Each row is a point on a landscape with many valleys, with its height.
From any point a ball takes the steepest step (drop divided by distance) to one of its 3 nearest points. It stops when none of these is lower. Distance is the straight distance between rows; heights are no part of it.
z996 (h 3.06): [160  65  92 151 145 163 146 154 137 142 154 138 181 152 155 184]
z419 (h 3.70): [129 156 143 142 158 145 113 106 115 177 155 152 106 153 129 154]
z9 (h 6.37): [112 151  68 132 202  92 130 128 142 133  99 131 113  51  77 106]
z504 (h 5.36): [126 130 107 119 185 135 106 108 100 169 143 189 117 126 164 132]
z659 (h 3.01): [ 99 164 129 139 126  96 170 183  74 103 111 100 111 162 113 111]
z877 (h 3.09): [144  89 126 132  42 131 144 125 143  71 130 104 140  88 118  92]
z959 (h 3.89): [120 139 142 125  57 165 122 118 132 117 151  89 120 128  92 103]
z743 (h 5.41): [156  85 121 141 124 143 141 135 170 140 142 112 187 145 130 198]
z37 (h 1.03): [148  98 137 141  93 139 130 123 179 115 121  95 155 132  96 178]
z675 (h 1.85): [135 147 136 146 129 160 117 109 137 173 163 124 116 145  97 160]
z494 (h 5.37): [111 112  93  95 196 111 101 133  94 146 103 181 137 106 172 111]
z104 (h 2.64): [108 163 123  89  51 120 143  90 115 116 163 108 154 101 145  68]
z95 (h 0.60): [150  87 152 130  73 125 130 128 184  84 104  90 148 119 114 144]
z658 (h 3.92): [126 156 154 141 122 155 114 111 125 162 155 126 101 157 101 150]
z555 (h 5.44): [121 148 155 133  82 156 119 112 131 143 150  94 107 149  90 130]
z364 (h 2.38): [157  85 185 126  87 112 120 124 189  78  96 123 121 123 191  87]
z908 (h 1.70): [152 108 109 162 128 155 132 117 146 157 162 122 148 138 103 184]
z884 (h 5.19): [112 117  96 101 202  93 117 132  99 137 100 180 135 105 163 128]
z20 (h 5.53): [121 152  94 151 203  75 141 146 122 114  87 145 101  83  86 129]
z636 (h 4.65): [159  91 172 104 104 127 111 108 203 103  99 107 160 140 161 165]
z505 (h 3.49): [148  73 141 134  54 114 144 135 163  59 104 111 147  96 144  96]
z535 (h 5.57): [177  86 195 150 103 139 104 105 202 103 131 126  94 119 193  54]
z128 (h 4.75): [114 158 136 152 184  83 142 153 105 115  93 143 103 138 106 144]
z59 (h 2.03): [113 142 127 103  44 148 131 104 117 114 161  97 133 114 123  78]
z122 (h 4.25): [114 167 157 131 173  97 124 136 107 137 111 146 100 156 123 155]
z57 (h 2.58): [102 165 147 145 149  98 152 169  85 104  99 113 105 168 111 130]
z305 (h 4.88): [123 140 116 116 196 111 112 120  99 159 129 183 122 122 162 138]
z875 (h 5.98): [116 145 111 137 206  72 137 143 113 118  93 161 123 106 116 150]
z472 (h 2.31): [120 134 115 115  39 143 134  97 130 107 159 106 140  87 126  71]
z347 (h 5.08): [162  92 191 112 102 130 106 101 211  95 100 113 129 134 179 109]
z522 (h 2.82): [136 135 119 145 157 157 120 104 121 179 171 155 116 137 123 156]
z695 (h 3.72): [ 98 168 153 103  73 142 127 131 101 130 139  90 118 164 131 105]
z264 (h 2.02): [158  96  92 163 142 164 135 136 131 165 174 141 159 137 120 184]
z832 (h 2.08): [154  81 172 119  79 117 123 126 192  72  92 103 144 125 145 133]
z101 (h 3.07): [107 170 163 124 136 121 124 142 104 137 122 119 101 179 124 139]
z771 (h 4.14): [ 83 183 120  73  65  96 156 106 111 116 151 103 169 127 161  86]
z280 (h 7.36): [151  83 137 112 121 137 127 127 186 130 131 108 193 153 162 192]
z828 (h 5.25): [119 160 112 163 178  90 157 161 102 103  92 127  87 114  82 123]
z466 (h 5.31): [109 110  85  97 205  88 117 142 111 132  92 171 145  88 149 124]
z233 (h 5.43): [110 116  79 108 207  79 126 142 115 129  92 162 144  83 132 128]
z713 (h 2.16): [151 118 101 158 150 170 125 119 126 169 178 154 134 136 121 164]
z736 (h 7.11): [169  50  81 161 153 199 128 158 103 149 134 176 126 128 138 119]
z878 (h 4.06): [ 89 169 148  99  80 123 136 143  86 123 137  93 129 163 141  89]
z363 (h 1.49): [147 125 131 152 103 158 130 113 157 147 157 102 132 136  78 170]
z124 (h 1.58): [ 95 161 126  91  51 137 130 107 109 116 158  96 142 126 141  74]
z701 (h 4.86): [114 147 126 122 195  88 118 131 101 143 109 171 114 128 147 153]
z857 (h 2.74): [134 107 130 127  44 148 133 120 142  96 135  92 133  97  98  95]
z294 (h 6.02): [119 160  78 145 201  90 132 132 134 128  88 128  98  61  74 110]
z600 (h 4.52): [118 155 135 126 184 121 112 113 105 163 135 172 111 146 150 148]
z750 (h 4.72): [ 82 171 130 103  89 102 161 163  77 109 125  87 144 165 140 102]
z994 (h 1.36): [140 121 140 146  80 159 128 118 155 136 146  87 131 130  75 151]
z271 (h 2.94): [111 157 146 109  60 161 120 118 119 128 151  86 117 143 113  92]
z427 (h 6.16): [142 111  96 126 172 168 106 119  95 172 152 187 114 120 161 117]
z286 (h 5.67): [114 172 168 127 121 138 116 125 112 147 136 116  99 175 115 135]
z8 (h 6.61): [163  76  80 153 156 189 125 139 100 162 163 178 128 119 142 123]
z917 (h 6.53): [131 100  93 105 178 159  96 123  87 166 130 190 114 113 166  98]
z619 (h 2.92): [151  83 169 114  95 123 121 118 202  93  97 100 159 137 140 155]
z823 (h 1.65): [ 99 168 160 127 123 111 143 169  88 114 111 109 103 179 125 118]
z307 (h 5.24): [122 154 108 157 194  79 148 152 112 108  89 139  96 100  81 131]

For each start below, name every point that the ball comes to, in order.
z857: z472 z59 z124
z994: z37 z95
z828: z128 z122 z101 z823
z877: z472 z59 z124
z996: z264 z908 z363 z994 z37 z95
z713: z908 z363 z994 z37 z95

Call two points neighbours if one is among the 3 nearest of the other. Go from one point of each pair to the other, from neighbour to neighbour, staying as low as possible. Name the highest point that can't be avoided.
z884 and z600: z494
z675 and z124: z505
z95 and z823: z750

Two balls start at each pair of points below. Name the first point that both come to, or write none.
z8 and z280: z95
z271 and z286: none
z636 and z364: z95
z743 and z347: z95
